A landscape with many peaks, sampled at points; each row gives a point and its height.
From any point a climber takes the steepest step (rise divided by distance) to one of its 2 nearest points. It stops when none of these is higher. Distance is the straight distance between rows; heights are no part of it.
pomer (h 5.17): [112 106 167 140 143  97 166  88 147 105 114 130 130 144 135  82 172 145
  54 152 142 183 109 114 106 172 155 119 146  99 158 146 148  49 116 120
  95 147]
diro (h 6.51): [109 165 214 133 125 109 115 137 157 169 108 110 121 147 107 142 157 152
 135 118 126 154 159 152  73 157  77 204 163 113 164 100 128 139  69 137
 148 144]
lovi (h 5.89): [104  84  73 144 159 188 127  92  82  73  86 125 153 169 168 180 125  71
 110  76  86  91 173 124 164 127 172 123 128 149 123 112 164  80 159 110
  85 140]
vebak (h 6.91): [148  93 122 103 148 181 128 148 129  61 147 149 121 120 141 132 118 155
 177 140 122  68 107 152 132  93 159  90  79 142 132 132 124 128 180 140
 143 115]
sus (h 6.84): [124  95 125  46 106 120 138 130 165 117 153 160 118 150 134 107 153 132
 145 131 117 135  78 164 152 135 167 113  98 125 175 120  83 135 143 161
 149  89]
Gug (h 5.34): [157 122 127 143 164  91 130 139 119 118 118 138 139  72 147 124 137 124
  84 133 165 153 143  74 137 125 145  75  95 138  93 154 135  96 113 127
 158 160]
vudep (h 7.14): [165 155 194 152 159 133 135 128 157 170 146 133 145 117 108 140 161 144
 143 133 158 202 140 138  48 157  65 177 198  82 139  80 160 139  48 151
 105 129]
lig (h 7.29): [123  89 106  75 135 188 127 146 147  78 174 138 113 144 180 114 160 163
 159 138 131 102  72 151 150 101 163  93 115 107 147 121  86 150 191 157
 146  69]
tifi (h 1.16): [114 172  95  96 175 142 115 176  91 181 207 130 186  99 114 150 119  79
 184  90 117 111 148 113 129 167  72 142 138 144  95 134 137 156 102 155
 139 176]
Rova (h 4.70): [124  51 104  84 110 149 115 101  90 111 108 110 104 155 130 152 120 123
 112 103 140 103 111 123 197 127 169  84 109 152 128 123 168 127 148 111
 179 120]
tano (h 6.63): [153 116 103 168 127 123 153  86 150 129 108  82  86 130 164  72  69 153
 122 149  97 145 161  91 134  75 162 116 154  67 126  99 142 154 150 123
  94 132]
Bimis (h 0.60): [144 193 131 166 131 113 155 165 122  81 123 102 157 123 162 120 160 143
 129 158 117 131 148 132 122 128 145  95 109  80 110 153 110 103 183 129
 126 118]
fivo (h 3.24): [129 128 118 118 110 116 111 189 142 149  87 108 138 200 100 163 100  76
 131  92 131 103 141  58  96  99  64 138 153 165  96 112 111 182  96 134
 154 136]
Pupef (h 3.83): [127 133 124 149 127 120 104 135 157 183 138 115 107 125 109 132  76 125
 141 115 148 123 151  94 100 105 101 149 164 132  91 101 150 159 123 150
 145 153]
nepo (h 5.63): [ 98 107 122  95  99  98 117 114 131 109 132 154 107  88 151  99 226 176
  64 161 119 130  45 145 108 189 149 118  88 132 187 154  95  91  96 106
 108  74]
lem (h 3.79): [ 92 109 109  62 148 115 139  89 107 110 129 153  74 162 149 113 167  95
  52  90 157  98  68 119 204 127 158 150 132 157 186 154  73 124 171 117
 192 121]
Pamav (h 6.36): [ 88  79 122  80  84 122 119  85 154 102 130 136 101 181 109 101 153 107
 146 147 108 117 112 171 160 152 155 153 106 167 202 133  88 103 139 156
 119 109]
Somus (h 6.76): [161 133 106 102 135 154 134 143 109 145 149 133 215 108  84 139  73 166
 183 124 166 188  98 131 103 132  88  97 196 108 138  70 116 138  96 125
 127 126]
kaba (h 3.74): [104 126 122 186 128 185 106 127  95  75 101 132 117 160 144 145 131 141
 134 154 102 132 154 188 127 161 127 149 102 177 126 120 160 145 146 103
  86 128]
zotu (h 6.20): [173 101 121  97 141 130 110 165  98 172 141 130 197  93 104 137 106 152
 177 113 175 156  79  91 140 140 119 119 147  87 120 104  90 145 122 133
 158 152]
Rak (h 0.71): [160 163  98 213 173 139 149  66 123  57 112  98 148 127 134 105  97 146
  75 154 114 131 160 139 110 149 124 100 124 156  93 133 152  92 139 105
  96 131]
tenu (h 3.63): [124 126  88 179 125 147  92 138 156 141 133  94 100 136 121 142  66 108
 116 112 132 104 130  68 107  92  46  85 170 171  74 122 155 150 123 119
 144 105]
Defo (h 6.70): [178 172  97 120 140  98 171 149  90 195 173 131 122  56 137 117 148 106
 135 178 126 183 116 142 143 165 136  79 135 103 134 138 102 120 105 149
 115 108]
kida (h 3.76): [109 135 115 162 119 204 132 135  76  82 171 139  95 127 155 149 152 124
 144 162 124 119 145 160 120 165 129 137 100 148 134 118  86 156 172 149
 110 114]
Tilif (h 5.30): [157 132  81  85 127 133  72 147  74 180 113 142 149 118 127 159 105  83
 175 103 159 101 105  72 173 115  99 121 169 128 101 149 155 176 114 141
 187 142]
kozir (h 4.67): [ 69 115 157  80  67 133 149 122 139 116 150 102 122 124 161  63 155 160
 113 134 100 142 112 125  96 150 134  97 129  46 179 144  88 138 131 149
 117 104]
vomi (h 4.82): [114 117  99  86 153 100 105 132  92 104 126 138 123 119 177 161 175 102
  87  98 160 114 142  67 196 112 139 119 100 101 108 141 145 115 172 128
 166 136]
fil (h 4.98): [132 145 134 145  97 143  99  99 139 145 107 103 162 150  84 164 110 149
 182 156 132 134 198 161 105 147  92 223 149 115 137  94 153 129  96 146
  96 120]
Ded (h 7.24): [138 130 122 153 140 140 153 144 120 128 149 123 158 126  80 124  98 131
 159 141 150 190 110 149  47 143  88  94 186 130 137  83 149 151  67 149
 102  84]
sor (h 6.40): [149 190 106 167 122 132 147 135 108 160 151 130 129  78 137 138 122 126
 152 163 118 163 123 198 105 169 144  64 146  99 129 112 111 173 111 129
 139 126]
Fisun (h 7.30): [ 85 140 119 124 161 170 123 165  93 114 158 142 154 146 169 134 115  90
 184 122 112 126 142 121 166 115 134 134 137  96 129 123 127 201 152 128
 130 162]
Deme (h 4.71): [119 143 190  83 124 160 119  40 142 162  98 137  55 188 150 153 137  68
  86  64 151 111 122 114 165 110 124 189 169 139 121 123 129 124 138 113
 169 150]
gen (h 5.73): [173 121  80  89 114 114 117 148 100 181 111 114 164 119 126 142  91 114
 140 105 149 171  91  77 141 128  82 122 178  62 112 114 132 177 113 134
 163 153]
Dilu (h 5.33): [113 151 172 113 122  78 147 143 158 148 120  97 126 156  66 104 137 107
 120 109 153 184 118  87  78 125  92 118 183 142 129 104 103 127 122 128
 158 115]
modaz (h 7.68): [132 140 150 168 172 163 132 134 180 143 159 113 127 132  87 140 106 127
 155 147 156 173 145 138  21 142  48 157 188 136 132  91 133 149  72 137
 101 109]
rozof (h 5.49): [ 95  71 151 117 113 154 106 100  95 142  83 138 122 199 111 149 131  81
 134  96 133 128 117 155 141 127 144 154 100 186 168 119 151 119 125 111
 110 125]
Nobip (h 4.57): [118 150 161 169 164 138 115 131 105 139 137 104 142  98 112  99 131 141
 123 171 151 194 125 111  85 181 119 140 154 132 121 121 122 121 127 112
  98 133]
Zivo (h 5.45): [154 130 123 153 165  98 122 115 104  90 112 132 111 127 145  64 136 148
 108 166 115 155  99  98  93 163 153  87 113 108 154 134 132  64 149 125
  67 117]
zif (h 2.42): [127 154 121 102 161  92 114 146 133 145 144 131 115  59 134  88 102 125
 146 157 129 162 118 102 116 118 122 116  86  87 148 139 133 104 132 152
  89 131]
kek (h 6.53): [127  79 111 116 147 154 133 150 108  47 158 144 114 126 175 153 163 118
 120 120 128  82  93 103 131 103 159 101  81 117 131 165 142 111 168 120
 122 143]
bek (h 2.31): [175 137 107 178  71 110 119 166 130 138  98 134 158 104 106 111  90 104
 151  97  81  82 141 139 125 157 124 113 123 146  24 130 162 162 117 141
 102 160]
Gogo (h 4.99): [ 65 140 186  74 125  83 154 113 117 139 139 173 136 127 110  77 156 126
 149 124 159 135  71 173 148 109 115 162 161 150 185 178  67 156  72  95
 144 121]
tas (h 4.64): [104  70  92 149 117 144 137  90 113 107 102 115 150 134 116 160 108 160
  98  83 138 127 131 143 145 116 149  89  95 141 133 137 181 104 156  92
 152 159]
Zene (h 6.31): [141 139 100 178 121 124 158 114 151  97 154 100  80 123 161 108 136 126
 127 172 113 115 163  87 135  78 156 157 123  88 124 135  93 134 155 146
 101 136]
vup (h 3.92): [ 84 104 110 122 105 159 148 143 115  96 185 127  59 100 178 114 184 172
  63 150 167 126 109  91 102  89 130 122 138 133 135 138  78 122 126 149
  90  88]
nisug (h 4.63): [131 118 128  82  72 141 120  99 104 179  83  90 141 180  88 166  89 124
 162 129 127 115 174 118 151 126 116 199 145 126 160 111 116 150 124 146
 110 121]
sego (h 5.91): [ 92 138 107 159 120 148 103 117 129 138 119 143  87 150 152 146  96  93
 129 115  96 101 169 167 134 114 136 123 105 124 119 138 195 111 120 145
 109 139]
nus (h 1.03): [112 118 155 100 103  85 131 137 137 143  73 116 166 176  91  93  95 135
 153 104 140 164  97 156 128  83 105 115 129 141 141 138 143 103 114 116
 150 117]
kigip (h 0.83): [156 106  79 144 108 133 115 136 136 133  90  66 192 152 106 121  71 136
 155  88 111 101 141 103 162 127 117 104 124 171  78 147 158 131 147 104
 137 129]
bunob (h 6.55): [118 188  96 173 145 142 109 149 130 110 125 167 159 108 142 137  72 115
 142 130 126  98 144 150 148 100 125 129 100 139  74 122 169 155 147  92
  88 108]
silup (h 1.42): [159 191 119 184 183 132  80 139 110 104 142 148 165  69 130 134 147 145
 157 187 149 100 129 180 127 149 114 134 106 178 128 157 154 126 136 117
 121 135]
zufor (h 4.96): [148 125 170 155 169  71 127 167 117 147  98 131 137 112  98 123 136 126
  89 125 168 163  91 100  92 142 151  79 123 170 115 120 119  87  87  90
 135 144]
kun (h 5.62): [128 133 175 153 123 124 112  89 202 133 115 111 107 152 143 159 141 156
 128 162 132 116 182 117 150 146 139 204 128 109 105 121 129  91 129 140
 107 116]
mano (h 1.62): [228 128  77 131 157 157  89 149 166 125 134 166 142 100 149 142 122 155
 157 154  76  63 126 167 132 142 149 102  70 129 120 129  91 122 173 164
 120 119]
bafud (h 3.27): [214 124  93 142 177 104 152 175 128 143 162 136 203 103 113 121 107 124
 179  95 146 140 113  96  91 100  89  53 216 104  89 104  98 159  91 145
 162 152]
lili (h 3.61): [164  84 113  10 132 140 125 109 121 104 118 140  90 171 151 121 170 140
  97 138 146  93  65 119 197 125 168 118 125 155 153 140  61 140 170 119
 204 100]
ged (h 4.25): [117 106 114  94  86 141 126 118  95 147 124 122  95 163 130 136 122  96
 115 125 133 135 134 105 156 163 129 164  68 115 187 128 104 128 115 169
 161 136]
sisi (h 2.06): [ 66 127 180 106 110  87 131  90 160 141 125 141  87 139 130  91 184 127
  69 105 132 168 130 111 157 147 138 171 115 108 149 149  81 110 136 135
 142 162]
Sinab (h 2.78): [167 141  86 165 117 104 137 154 121  92 119 105 133 132 103 117 124 150
 160 163  82 109 166 161 108 143 142 112 104 142 132 106 127 151 134 145
  85 129]
mer (h 5.38): [114  63  78 146 136 121 121 121 141  98  96 131 116 131 168 115 133 192
  82 116 121 144 152 169 140 132 140  84  84 156 174 122 127  67 118 124
 108 116]
Sug (h 1.11): [ 93  65 153 124  98 129 135 141 171 120  98 102 146 177 105 118  96 149
 137  71 138 158  76 149 105  50 110  99 130 168 131 158 172 130 106  82
 109  83]
rizib (h 2.30): [117 168 144 104 133 101 107 141 142 166 121 134 138 114 101 118 110 115
 132 124 131 135 124 127 112 147 103 164  85 114 144 156 145 100 132 130
 129 141]
moga (h 4.34): [131 153  79  76 105 125 131 116 111 153 135  92 131 134 132 159 104 125
 161 141 140 110 178  69 162 137 126 191 143  83 149  92  96 143 124 179
 143 146]
pofe (h 5.64): [118 167 151 119 122  67 130 192 148 144 113  99 174 160  83 114 133 124
 146 107 122 149 128 152  60 152  66 103 183 141 136 108 144 141 108 131
 169 124]
mep (h 1.65): [ 90  73 142 140 131 148 159  78 181 103 116 131  70 132 163 125 128 182
  83 160 133 138 179 125 128 107 154 140 112 109 135 121 145  99  90 132
  72  97]
Ziz (h 6.88): [130 159 120 158 149 158 130 163 112 104 134 172 157 105 150 119  96 111
 168 128 131 158 126 166 133  78 147 118  98 113 118 124 111 203 165  94
  95 125]
rinu (h 6.19): [113 111 128 127 129 141 117 168 126  77 124 150 126 131 152 153 193 162
 111 140 122 102  80 175 102 147 144 105  78 117 160 157 106  83 168 121
 138 109]
pup (h 4.05): [106 148 157 171 135 117 122 127 136 183 199 120 108 118 119 153 123 120
 160 127 146 152 184 135 105 126 130 152 196 150 102  90 140 166 101 131
 144 169]
balob (h 0.66): [175 171  75 177 188 152 159 110 135  44 122 129 154 113 153 119 116 144
  86 134 105  92 136 140 123 141 116  69  73 135  87 158 120  89 161 136
 111 142]
Poboz (h 3.43): [178 111 111 122 125  83 147 191 136 170 137 133 160 121 108 139 143 100
 159 101 170 126  82  83  97 101  76  74 177 135 105 141 104 177  92 139
 199 138]
pupu (h 2.45): [153 147 120 185 118  87 115 127 152 139  92 131 146 109 101 119 105 104
 110 106 115 112 163  82 107 121 134 126 121 139  25 135 164 118 122 136
  84 146]
Sif (h 4.09): [144 169 151 212 144 175 131 132 167 128 119 122 136 146 102 133  93 120
 118 138  93 131 153 135  81 127  63 175 138 178  58 106 173 146 123 105
  83 126]
rinab (h 4.33): [126 153 171 181 151 137 133 155 137 132 151 118 140 132 119 146 126 140
 120 152 118 154 159 118  91 164 121 191 112 131  68 106 163 148 126 123
 116 150]
Pokil (h 6.35): [ 84  96  97 173 129 168 141 110 124  95  88 117 124 192 163 150  90  91
  91  78  95 117 199 161 147 100 140 108 124 179 112 141 205 120 130 119
 106 154]
nif (h 1.27): [113 176 124 148 177 127  99 154  83 172 183 132 130 109 111 161 106 112
 142 107 127  74 151 104 131 151 122 164 121 165 100 132 162 128 122 136
 131 155]
lebes (h 4.83): [111 117 167  97  92 132 163 114 112 102 146  90 125 112 144  66 132 181
 112 159 110 146  95 111 124 156 183  96 149  64 170 116 123 118 131 103
  94  58]
lok (h 2.71): [114 162 152 146  93 114 119 177 146 107  73 112 179 130  95 143 108 112
 132 127 130 100 119 103  70 119  57 138 147 142  79 148 162 111 116  93
 101 132]
Novam (h 4.15): [121 126 111  41 120 113 148 139 114 139 181 110 124 107 139 147 140 122
 149 158 153 130 139  83 173 130 119 163 134 104 176 130  75 135 133 158
 116 119]
govi (h 4.54): [ 90 108 135 106  91 136 109 114  78 167 142 160 127 119 109 141 132 104
 159 102 147 137  80 128 158 156 129 160 114 116 168 117 101 149 166 133
 171 149]
nudo (h 1.53): [ 91  65 174 103 126 132 184  36 213 131  75 129 108 138 135 141 137 196
  75  96 155 142 162 125 135 105 142 160 117 103 129 135 146  65  65 105
 117 124]
kovek (h 2.53): [149 179 137 155 187 122 128 119 156 156 149 119 119  89 115  89  82 120
 165 153 103 141 154 118  69 117 106 131 120  99 138 117 145 133 105 143
  73 158]
duka (h 5.09): [ 74 128 166 121  95 143 113  94 162 170  87 140  89 148 131 187 135  95
  76  94 141 139 156 132 142 128 125 171 137 104 106 117 141  98 136 111
 144 142]
Vas (h 3.90): [149 161 115 219 120 177 135  91 118 104  91 131 127 147 110 137 122 129
 106 137  63 134 168 186 102 123  89 157 113 181  99 117 169 166 139  91
  75 149]
fub (h 1.74): [208 104  84 122 135 138 100 152 144 158 116 162 117  84 147 162  97 153
 140 143  94  54 123 153 159  92 179  85 103 136 108 119 134 113 139 112
 153 153]
Namuz (h 1.75): [ 62  76 194 114 107 140 122  81 156 127 143 151  65 149 146 130 155 149
 110 137 140  97 174 124 161  98 173 189 129 117 142 112 135 115  75 121
 112 105]
zeni (h 5.95): [115  74 120 132 117 129  98 124 133 129 115 153 127 165 119 121 134 129
 173 146 123 129 111 198 164 147 155 141 112 188 189 117 132 123 109 126
 110 104]
mig (h 1.32): [108  94 213 156 107 133 169 102 150 112 105  86 114 141 129 130 117 169
  89  99 138 124 129 119 106 107 135 134 106  81 124 140 182 110 131 132
 138 128]
sofe (h 3.84): [ 94 129 108 166 113 178 119 125 102  84 200 153  70  88 167 102 183 168
 132 165 124 134  88 147  99 119 121 129 120 144 148 126  61 161 155 148
  88  94]
gudam (h 3.62): [117 114 144 116 102  90 129 181 132 166 136 150 135 155  86 147 157  95
 152  83 132 142 100 130 139  87 104 114 170 152 120 124 132 154 140 122
 204 137]
Pamu (h 3.98): [ 84  96 105 109 117 133 129  88 129 108 143 135  76 191 148 150 129 125
  69 104 155  95 114  99 167 146 156 157 113 137 180 122 112  96 157 154
 163  99]
lup (h 4.81): [ 91 154 166  51 117  86 174  93 113 118 146 200  97 115 127  66 158 111
 108 115 135 126  79 185 173  88 149 153 117 143 149 175  70 156 132 117
 164 108]
degi (h 5.29): [100 140 139 142 121 125  77  84 116 140 100 110 123 159 120 146 147 116
 158 179 137 117 178 127 143 149 115 197 153 154 121 127 137  93 124 126
 115 120]
ruv (h 6.34): [153 173  97 132 127  96 140 124 122 171 192  91  86  58 116 132 152 135
 109 176 145 142 148 108 134 194 146 132  97 131 110 135 111  98 122 164
 114  89]
bimem (h 4.89): [143  80  84  75  89 142  81 116  96 187 121 141 130 144 106 165  90  86
 164  97 139 124 100 111 179 127 118 141 130 132 148 100 138 164 134 124
 170 132]
zepor (h 1.41): [ 89  67 184  81  98 125 166  43 187 115 135 113  97 144 117  93 150 168
  62  82 134 118 139 133 140  99 140 149  97 109 141 131 172 111 131 135
 133 109]
tatif (h 3.45): [140 127  72 141 115 175 116 166 115 152 147 117 147 165 118 160  73  60
 147  97 127  74 141  53 105 107  45 137 205 153 109 105 139 171 113 144
 155 115]
pitig (h 5.18): [ 75 129 191 110  88 120 166 102 125 168 147 148 133 125 131  89 166 142
 141 168 136 153 105 129 138 140 141 152 145 102 167 177  78 165  78 124
 132 108]
kivi (h 5.00): [105  51 112 129 133 143  92 123 117 118 116 176 119 113 142 110 137 177
 114 100 117 153 124 164 150 114 151  71 110 146 136 136 152  70 131 105
 149 162]
teg (h 1.36): [119 179 107 179 185 102  97 150 121 130 149 146 161  82 126 147 130 132
 112 118 140  78 155 128 134 158 119 137 103 160  82 170 157  75 137 131
  98 147]
Podos (h 1.21): [ 98  77 199 128 116 144 143 108 178 135  87  77 126 166 102 129  84 145
  80  60 127 150 124 117  63  88 101 147 128 161 131 151 187 117 107 102
 115 117]
vuba (h 5.03): [103 106 163  68  91  81 180  99 128 134 101  96 110 127 119  60 125 160
  59 100 134 157  90 107 132 123 164  95 132  78 164 127 156 112 124  95
 125  74]
mot (h 4.02): [ 74 125 134  87 138 147 134 160  97 106 211 102  90 112 164 140 191 163
 138 166 164 128 146  97 133 103 119 184 126 129 159 136  74 141 132 165
  83  79]
teteg (h 5.01): [170 173 169 130 154  74 132 176  96 184 132 118 139 115  97 109 136 113
 115 126 149 186 121  89  64 149 115  93 187 150 121  98 119 118  68 141
 123 124]
Renot (h 1.48): [176 167 115 151 175 154 114 166 104 107 167 135 131  57 126 130 142 158
 150 150 123 134 104 171 115 140 133 108  74 109 142 136 115 138 159 135
 114 105]
rez (h 5.61): [112 127 136 104  88  91 147 133 128 177 149 132  92 120 104 107 107 132
 109 137 152 161  88 138 131 142 160  78 135 131 125 123 139 144  89 119
 193 115]
mizu (h 6.02): [145 127 128 188 107 165 143  83 160 114 129  88  81 156 166 162 101 116
 139 156 101  88 212 111 150  94 137 166 136 114  89 134 136 112 149 138
  97 132]
zoruk (h 5.04): [122  83 135 110 134 134 109 121  85 131 115 141 117 148 126 177 131  56
 133 117 136  94 126 117 182 122 194 120 115 178 126 103 140 120 120 113
 150 142]
sud (h 4.58): [107 146 155  90 134 137 109  93  65 139 116 108 101 157 143 139 167  70
  94  85 151  82 131  96 217 110 146 157 123 105 144 128 156  98 155 146
 175 121]
kuzuk (h 4.76): [137 131 184 149 131 146 161 103 111 137 147  92 111 107 139  82 167 155
 124 200 130 193 149 112 117 190 142 150 141  95 145 115  85 108 115 150
  98 110]
bafik (h 3.41): [138  36 114  34 125 172  94 102 120  93 105 122 103 192 161 144 148  96
 135 104 108  71  47 106 184 135 190 129 130 143 186 133  98 164 179 122
 163 105]
Mufa (h 3.82): [ 86 143 164 119 124 126 138 161 103 158 181 131 151 138  95 172 160  93
 171  89 139 131 144 120 128 120 148 167 162 153 126 113 154 168 143 107
 166 157]
borem (h 7.74): [121 121 115  91 143 172 101 161  93  98 146 133 133 157 201 138 113 121
 158 134 146 112 105 119 191 121 161 124 120  93 153 133 116 174 184 153
 157 105]
zoken (h 3.16): [203 165 112 179 171 114 156 170 128 126 163 138 179  99 101  96 104 104
 182 111 107 124 120 102  50  87  72  55 220 128 121  91 122 141 118 129
  95 126]
Faz (h 2.84): [101 145 139 121 114 104  83 151 132 115  76 127 154 152 111 165 122  92
 125  95 121  64 151 111 124  98  96 147 141 157 108 135 152 102 136  94
 117 162]
dogu (h 2.90): [142 134 100 170 138  89  97 168 106 129 138 153 155 108 113 143 123 137
 186 132  95 125 139 145 103 135 121 162 130 143 133 104 117 146 121 128
 108 160]
gile (h 5.81): [131 113  79 142 145  86 120 113 157  91  84 134 127 117 155 107 101 142
  88 153 118 165 146 115 119 139 141  73  95 129 110 111 127  69 123 116
  72 150]
rabed (h 0.63): [180 203  90 168 145 124 164 119 124  50 148 104 104  92 152 104 166 140
 102 139 112 121 141 147 120  88 111  80 100 125 105 136  90 116 192 137
 111 103]
Mozu (h 2.03): [180 121 117 102  86  99  97 136 130 187 101 144 166 104  88 171 125 110
 148 124 119  88  98 135 171 138 144 118 111 145  96 151  85 122 149 136
 194 166]
mif (h 6.21): [144 142  61 141 123 130 122 119 148  82 106 140 128 110 151 172 103 140
 116 128 118 109 137 147 159  95 157  95  64 130  90 118 147 125 186 122
  80  80]
telem (h 5.40): [ 96 126 144 101 120  96 128 149 137 135 153 162 133  85 158  66 185 166
 136 192 127 159  79 150 120 164 146 126 129 113 192 159  97 126  69 115
  94  98]
tusi (h 5.28): [ 91 111 174  76 113  94 172  94 119 126 115 123 110 103 118 107 146 150
  74 117 160 165  93 113 151 134 168  91  91 122 128 146 131 132 113  99
 183 104]
gupa (h 1.96): [ 50  97 152  78 101 113 134  90 139 133 171 153  60 135 175 108 205 113
  64 126 138 156 118  94 189 133 161 172 121 121 139 152  88 136 125 138
 139  92]
pom (h 0.76): [163 109 105 199 162 139 140 117 120  94 105  77 158 148 118 106  38 140
 128 122 110 108 137 129 127 136 123 111 123 161  87 139 150 118 156 115
 118 151]
ked (h 1.88): [176 106 119  89  99 158 100 164 143 189 109 168 140 111 104 192 121 157
 155 152 109  62 113 161 137 124 172 114 149 138 127 130  98 111 129  95
 181 145]
tuma (h 4.94): [120 100 196 143 114 128 153  81 162 102 134  96  96 135 159  76 203 169
  76 182 123 151 115  96  97 184 140 140 134  88 155 149  88  91 121 162
  97  92]
Pegos (h 0.93): [158 117 140 103 128 109 109 176 163 126  71 109 194 144 116 125  78 152
 163  98 117 113 126 142 138 101 113  85 126 147  86 121 148 120 148 125
 163 145]
nada (h 6.16): [ 98 161 114 161 101 147 151 145 122 152 142 145 159 114 154 145 110 118
 177 140 149 153 149 177 131 156 123 107 180  72 147 123 130 150 119 126
 141 137]
tir (h 5.87): [152 115 135 107 166 188 149 152 116  93 180 153 193  75 147 157 172 155
 190 187 123 160 114 203 135 147 146  89 157  83 149 155  90 158 124 117
 137 166]
Muda (h 1.54): [240 163  80 150 182 172 148 174 139  84 161 123 156 100 123 103 127 142
 164 155  81 100 103 170  92 140 122 108  53 119 125 125  93 143 174 159
 106 126]
zezev (h 5.50): [ 98 144 117 115  88 118 116  98 159 182 103 122  70 154 138 176 100  88
 109  65 116  77 168 124 147  89 121 129 135 132 104 138 193 120 105 129
 145 133]
memuf (h 5.86): [130 158 110  81 121 139 128 161 126 127 140 158 171 120 158 151 146 143
 174 164 127 137 117 189 124 180 133 120 140  87 175 144  79 132 100 126
 142 137]
fubes (h 6.01): [131 164 141 113 105  93 129 143 138 165 103 103 157 144  64 140 133 139
 139  80 125 143 168 158  49 148  34 176 189 128 162  86 128 134  88 144
 152 134]
bibag (h 5.06): [125 129  98 116 167 101 129 137 103 100 168 120  82  77 173 134 149 125
  95 138 145 128 162  72 167  89 145  87  87 137  95 148 120 116 159 146
 133 144]
luz (h 2.17): [166 128  92 130  74 120 106 152 112 155 108 150 142  98 100 154 114 104
 135  87 113  63 121 125 131 132 134 115  94 138  63 152 155 149 124 123
 166 155]
rifid (h 5.88): [ 98 134 144 136  81 109 127 120 127 110 117 149 108 115 128 117 160 142
  84 142 119 150  51 155 108 178 163 117  75 120 167 158 102 120 134 124
 122 121]
vuv (h 2.66): [177 131 123 171 155 116 138  96 149 102 105  97 112 140 122  78 102 146
 159 183  73 145 183 158  83 116 132 133 133 111 163 105 153 125  98 136
  52 134]
mefog (h 2.58): [164 169 144 183 142  83 112 164 140  97  85 118 184 130  88 116 105 133
 123 126 128 102 137  84  79 159 116 155 123 167  65 150 168 110  87 139
  77 127]
Muv (h 4.39): [120 138 179 100 117 159 119  76  75 156 110 141  89 166 105 148 138  19
  87  68 129 112 114  99 171 117 126 204 113 130 130 120 135 130 153 127
 155 140]
nibir (h 6.17): [194 159 104 133 175 199 133 135 127  92 156 182 186  93 122 144 136 144
 203 157 101 139 137 227 122 127 109 105 145 128 120 111 102 166 135 102
 138 180]
mokas (h 0.56): [107 142 161 169 110 133 165 158 105  86 115  83 151 142 137 113 127 155
 125 128 130 110 173 137 145 128 136 112 126 102 120 158 170 119 148 133
 164 116]
tif (h 1.86): [ 69  88 153  87 110 147 116  85 129 134 164 137  48 148 163 113 147  84
 115 129 122 120 149  86 193 108 163 158 129 117 126 111 142 136 133 151
 133 131]
Sotiv (h 5.98): [127 168 139 115  91  79 158 114 147 176 159 124 106  88  99 124 150 131
  86 155 133 176 156 142 151 161 170 145 122 128 135 118 127 122 107 142
 158 101]
fuviz (h 6.52): [177 204 111 169 184 158 132 134 132 101 119 189 177  89 106 103 137 139
 188 136  93 126 113 165 133  71 108 115 110 128 115 108  82 181 163  80
 103 171]
zumo (h 3.02): [114 157 129 105 120  88 113 145 128 165  65 143 130 177 119 140  91  74
  95  85 137 100 126  89 131  97  82 151 113 153 103 143 119 151 136 117
 158 168]
zuvik (h 2.18): [113 151 143 113 131  59 125 101 169 142 102 152 117 120  91 103 143 109
  67 115 146 176  96 140 132 134 101 166 113 113 129 159 137  69 136 115
 139 161]
nutem (h 3.04): [193 132 127 180 170 127 123 177 110 116 110 141 189 121 101 107  99 147
 194 150 112 137 102 153  66 110 115  96 168 129 131 113 132 133 105 113
 105 152]
Fazu (h 6.23): [126  86  94 153 138  96 149  91 162 127  96  94  95 128 141 114  71 136
  80 139 120 134 141  95 116 101 156  98 138 103 109 138 173  93 118 114
 100 145]

For each start below, name the point where the climber stops.
nif | pup
lili | modaz
Namuz | pup
vup | tano
luz | pup
Sinab | pup
kaba | tano

Call two points neighbours if one is among the 2 nearest of the other. Go from one point of each pair to the other, from neighbour to neighbour, staying as high as possible. Name the lowest point that can't be avoided.
Pokil, modaz | Muv
Defo, borem | memuf
Gug, modaz | zufor
